Each row is a point on a landscape with many valleys, with its height.
From any point a ball rolls to the lowest of the 2 points nearest to it. It stops when none of these is lower. Distance is the straight distance between rows; heights are no part of it.
k955 h=4.94: [110 143 140  96 131 113 127 122 160 125 120 140 134 133 107 102 127 153
 119 104 178 180]
k270 h=3.76: [128 159 114 110 115  85 152 153 136 159 149 166 149 118  92 134 121 104
 110 121 117 118]
k574 h=2.76: [160  71 135 134 154 188 120 127  67  95  79  91 123 156 192 148  58  98
  83 187 116  75]
k784 h=5.15: [119 181 144 147 121 113 152 114 128 165 116 145 139 125 124 122 160 133
 111  80 151 140]
k708 h=3.69: [128 141  94 129  82  42 164 159 161 148 176 132 100 126  95 141 154  97
 112 112 132 120]
k632 h=5.54: [ 90 135  92 142  67  60 167 139 174  90 174 143 108 135 115 112 155 143
 138 121 146 170]
k312 h=5.86: [113 106 146  79  96 167 138 162 165  55 116  91 128 127 155 154  93 173
 135 181 149 113]
k255 h=5.51: [134 123 131  88 122 132 104 131 129  74 113 138 144 123 168 104 122 165
 135 145 137 139]
k339 h=4.99: [153 122 121 206 176 175  97  86  63 165  92  85 126 120 165 103 150 102
 170  88  83 118]
k358 h=4.72: [158  90 141  95 166 171 115 116 119 126  70  69 135 112 169 119 121 125
 135 146  45 103]
k140 h=2.04: [130 137 114 193 170 138  95  90  94 160 136 141 124 140 135 116 132 122
 154 124 121  82]
k342 h=4.95: [106 140  78 165  45  52 187 151 172 120 197 111  98 131 115 123 145 117
 127 117 144 184]
k505 h=3.77: [157  87 162 106 136 202 128 143  96 129  94  94 131 142 176 167  70 123
 120 179 160  91]
k187 h=6.65: [115 110  94 101  51  87 176 165 203 109 171 132  96 149  59 119 111 129
 112 138 104 194]
k655 h=5.46: [110 159 149 160 102  66 147 142 116 144 192 125 107 106  84 145 174  94
 115  74 176 172]
k958 h=5.43: [134 143 111 153 160 144 120 103 106 140  97 100 156  98 153 107 158 118
 181  99  72 104]
k456 h=4.64: [142  89 128  92 176 173 104 138 107  91  95  80 129 118 177 128  98 137
 140 178 111  74]
k295 h=3.57: [155  70 116 171 198 165  83  86  73 134  89  92 116 150 168  93  93 111
 132 150  81  88]
k389 h=4.68: [111 195 110 177  73  78 195 123 152 133 178 116 133 108 122 112 137 119
  98  90 188 187]
k525 h=7.15: [122 122 111  77  78  90 155 183 185 131 164 138 120 128  54 152 108 119
  99 137 110 156]
k558 h=4.79: [174 117 143 154 171 167  86  86  77 155  91 107 133 131 177  98 137 111
 141 108  96 110]
k801 h=3.94: [123  96 119 121 146 135 105 137 141 158 130 151  98 158  96 156 102 140
 127 171 138  76]
k223 h=7.42: [118 119 108  97  72  78 144 182 173 108 172 150 117 119  64 157 134 112
 119 149  94 138]
k400 h=6.22: [112 180 118 164  74 112 166 122 154 118 138 147 162 102 143 117 155 145
 123 116 149 150]
k463 h=3.01: [120 109 146 146 142 108 102 124 117 178 158 157  72 162  68 142 154 109
 115 126 153 119]
k844 h=2.53: [145 137 112 142 178 167  97 103 102 158 116 148 144 138 128 126 111 121
 153 125  99  96]
k609 h=4.85: [113 157 141 121 130  89 145 116 141 151 124 155 118 136 108 104 139 140
 114  81 169 155]
k396 h=5.47: [102 155 101 139  60 109 172 133 177 104 138 167 154 135 101  68 115 143
 126 118 119 174]
k727 h=3.24: [104 111 122  96 139 108 137 153 166 140 125 144 101 147  83 156 127 151
 118 141 146  95]
k793 h=5.29: [106 190 143 190 117 128 179 127 127 149 163 121 134  87 141 158 170 112
  94  96 186 148]
k14 h=6.30: [159 121 148  91 133 142 118 113 144 109  74  77 151 105 165  61 143 163
 129 131  87 140]
k388 h=4.04: [161  89 150 123 187 182  94 100  70 138  96 132 126 143 162 122  95 111
 108 146 129 117]
k502 h=3.62: [117 179 130 138 154 107 124 120  96 165 161 136 148  88  90 129 138  91
 125  78 146 136]
k707 h=4.48: [117 109 147  74 141 146 120 148 156 123 109 132 126 144 122 132 111 163
 118 133 178 165]
k738 h=4.33: [ 98 107 120  82  91 111 128 154 181  81 135 150 120 145 102 150 130 163
 135 154 126 136]
k405 h=5.03: [137 109 142  74 158 165 110 133 129  62  79  89 139 119 182 124 107 151
 128 172  98  89]
k411 h=7.32: [126 112 120 114  84  69 130 172 158 133 180 128  97 142  60 139 159 114
 121 107 145 207]
k262 h=3.84: [147  85 139 138 180 173  81  99  78 133 117 144 113 165 147 142  84 111
 136 156 134 103]
k80 h=4.11: [138  92 163  92 147 193 122 151 114 134 112 116 136 136 152 177  90 129
 117 161 175 114]
k66 h=6.76: [142 158 137 146 108 145 124 109 132 126 100 109 172  82 156  81 182 149
 157 109  83 155]
k827 h=6.52: [111 186 112 149  95 105 173 125 143 123 129 151 167 107 145 142 157 136
 129 119 108 107]
k152 h=4.62: [171 113 152 124 166 142  97  92  79 134  84 110 137 124 178  95 149 125
 129 111 117 128]
k797 h=5.22: [109 152 140 136 108  73 155 126 134 142 166 141 102 124  86 135 160 120
 112  70 168 174]
k455 h=6.80: [113 165 126 120 106 111 162 118 150  92 115 158 166 113 148 122 154 159
 150 119  98 103]
k428 h=7.58: [106  92 116  92 100 101 138 172 172 127 149 127  77 169  70 145 145 141
 115 128 148 197]
k841 h=5.71: [123 169 139 182 143 115 125 103  95 132 129 133 133 111 165 123 175 137
 147 100 171  99]
k779 h=3.32: [143  71 120 195 190 179  81  67  72 132  99 113 125 159 155  92  70  97
 146 134  84 115]
k397 h=3.34: [136 181 122 136 155 124 117 124  96 181 138 156 161 110  97 138 119  99
 126  91 126 125]
k189 h=3.00: [132 146 118 122 161 140 103 131 112 163 126 157 150 122  93 144 118 115
 138 120 122 120]
k380 h=5.18: [130 163 112 200 166 159 123  94  83 170 102 101 150 112 158 122 162 111
 173  86  97 104]
k920 h=5.35: [ 89 138 111 115  74  70 172 137 180 132 167 140 122 129  75  80 114 113
 117 100 153 205]
k921 h=7.44: [150 102 130 133 164 148 112 100  87  97  82 124 123 143 202 119 134 121
 146 136  72  73]
k341 h=4.05: [114 109 149  81 133 164 123 163 156 140 117 123 135 132 115 165 105 149
 130 147 167 134]
k441 h=3.88: [128 123 170 156 188 148  88  82  78 154 131 139 116 142 102 117 109 104
 132 100 154 116]
k352 h=4.69: [112  91 137  92 131 162 110 158 138  94 128 121  96 151 139 184 109 151
 137 195 148  77]
k435 h=4.32: [123  86 128 115 150 156  92 138 127 127 123 136  95 160 133 162 100 150
 135 185 148  64]
k885 h=5.49: [123 100 146  72 130 155 123 152 145  62 100 104 136 125 172 133  99 160
 125 173 141 115]
k147 h=6.58: [167  89 153  80 146 149 113 121 118  90  74  83 156 104 183  88 132 140
 109 146  91 153]
k183 h=4.36: [130 151  94 146  69  44 174 155 160 145 190 109 105 123  91 122 136  98
 110 113 153 169]
k94 h=5.08: [126  84 156  88 126 171 110 160 106  73 120 103 102 155 188 181  92 140
 121 198 142  68]
k222 h=2.88: [148 171 117 158  89  85 146 143 110 158 181 163 136 116 113 166 157  94
 114 105 154 128]
k598 h=3.61: [128  99 165 114 184 143  88 108 108 149 133 148 100 139 107 129 115 132
 125 125 172 121]
k946 h=3.04: [124 134 111 122 109  60 139 157 145 171 166 151  96 132  83 148 147 114
 116 119 135 120]
k813 h=3.87: [180  60 110 147 181 176  85 105  81 137  74  60 111 126 178 101  92  98
 127 149  59  97]
k141 h=5.69: [154 156 145 114 153 159 106 117 127 175  72  97 157 106 134  93 146 140
 133 100  88 141]
k338 h=6.13: [113 147 110 146  99  85 135 134 141 117 143 149 102 142 135 142 182 145
 140 110 156 129]
k155 h=3.99: [119 196 114 162  78  83 183 140 144 140 174 134 181  80 126 110 116  89
 107 100 134 147]
k221 h=6.33: [120 129 133  81 130 168 134 143 157  93 105 135 187  92 119 124 103 152
 143 144  81 130]
k909 h=5.44: [136 171 149 133 151 142 128 101 117 168  93 131 147 113 127 104 159 129
 132  90 116 134]
k653 h=6.05: [108 147  90 109  60 114 166 145 191  86 145 153 124 141  75 107  92 156
 123 133 109 179]
k772 h=4.96: [ 93  86 127  75 105 122 116 173 166  87 146 121  85 154 111 165 144 166
 139 167 144 137]
k877 h=7.09: [108 134 129 118 126 111 138 117 127 100 122 165 132 144 156 146 153 147
 157 125 104  83]
k126 h=5.93: [103 129 103 131  83  70 154 137 158 109 156 140  86 153 121 127 175 158
 139 110 151 167]
k832 h=3.33: [130 114 150 124 155 123  92 113 123 163 135 161  86 147  90 129 140 129
 122 113 166 117]
k891 h=5.01: [107 191 119 189  86 107 186 142 153 131 182 108 149  88 134 140 149 115
  83 104 191 169]
k7 h=2.37: [119 111 115 117 130  85 125 154 158 170 152 150  82 156  65 150 151 120
 115 142 140 109]
k39 h=6.00: [143 141 149  98 138 143 105 118 143 124  79  98 164  98 130  67 138 156
 125 114 114 168]
k673 h=2.48: [143 158 133 164 110  98 122 127  97 158 196 171 120 123  86 168 153  90
 114  94 140 122]
k196 h=1.66: [130 155 114 199 160 145 103  85  73 173 145 156 130 132 113 140 135 104
 154 102 131  99]
k354 h=3.38: [134 178 127 149  91  73 169 151 126 166 192 139 150  95 114 154 133  72
  99  92 141 147]
k972 h=3.46: [125 147 134  81 153 160 119 148 133 149 113 146 152 124 103 144 106 136
 125 134 128 125]
k337 h=7.06: [126 107 108 111  58  61 155 167 176 116 170 127  92 149  64 121 149 101
 113 122 105 203]
k766 h=2.06: [135 168 123 184 133 126 112 102  76 162 177 157 121 125 104 164 153 105
 142 105 152 117]
k908 h=4.28: [157  78 123 114 194 179 108 125  94 117  76  63 127 120 166 121 101 121
 140 164  90  79]
k572 h=5.99: [128 118 123  93 164 155 121 129 122 101  92 137 165 114 146 137 121 141
 157 138  81 111]
k276 h=4.31: [162 105 158  86 174 160 102 116 102 123  89 122 129 130 169 120 117 128
 113 140 146 135]
k139 h=3.21: [147  48 147 137 149 191 104 117  78 107 126 113 110 173 186 155  59 109
 103 205 143  74]
k671 h=6.63: [123 140 130  74 110 178 137 150 169  81  97 120 166 103 108 137  94 167
 131 159 114 126]
k562 h=3.11: [166  58 121 153 164 204 111 118  69 107  81  71 112 154 189 147  59  98
 101 194  78  83]
k457 h=3.56: [132  46 151 141 157 181  68 102  93 129 144 142 103 185 158 151  69 110
 121 188 135  93]
k179 h=5.37: [105  74 131  92 109 136 106 183 168 118 136 107  66 169  92 182 136 160
 128 164 166 142]
k984 h=5.89: [114 151 126 163 127  96 114 107 111 136 147 151 105 136 155 135 170 148
 140 113 175 105]
k499 h=5.00: [109 128 129  84 106 118 127 127 169  74 124 153 147 127 115 107 126 170
 141 143 127 140]
k546 h=4.24: [113 167 127  98 117  85 156 154 161 150 139 154 155 116  84 119 112 112
 106 111 128 156]
k858 h=4.89: [101 152 114 124  68  81 179 139 170 135 155 154 151 114  82  87  96 110
 115 117 131 180]
k284 h=7.26: [124 121 134 133 152 124 116 109 114 107 103 149 122 152 172 127 146 147
 155 123 104  70]
k610 h=5.90: [103 175 103 168  48 108 182 120 171 103 140 156 150 106 124  84 136 149
 133 117 138 171]
k259 h=5.06: [165 102 131 103 150 159 120 107 122 106  76  72 143  96 174 112 142 145
 150 133  20 115]
k787 h=6.51: [127 172 137 155  95 128 143 108 150 117 111 136 169  94 148  84 168 155
 141  94 130 170]
k874 h=5.72: [123 143 119 116 153 139 125 122 126 128 101 122 174  98 134 121 141 138
 161 114  74 100]
k662 h=3.06: [139  88 126 204 181 155  90  53  69 132 126 145 121 159 154 100  87  98
 160 122 111 109]
k692 h=5.52: [118 193 139 194 148 143 142 110 101 152 134 110 143  89 147 140 177 124
 119  96 171 129]

For each start below, name the point where the ball stops.
k284 -> k858
k14 -> k609
k632 -> k7
k352 -> k7
k152 -> k574
k221 -> k574
k338 -> k196

Call two points neighbours if one is among the 2 nearest of the other. Go from one point of each pair to the other, from neighbour to neighbour, staying as low as possible. Name the highest point that can't be avoided.
k609 / k7 -> k94
k908 / k738 -> k255
k609 / k196 -> k955
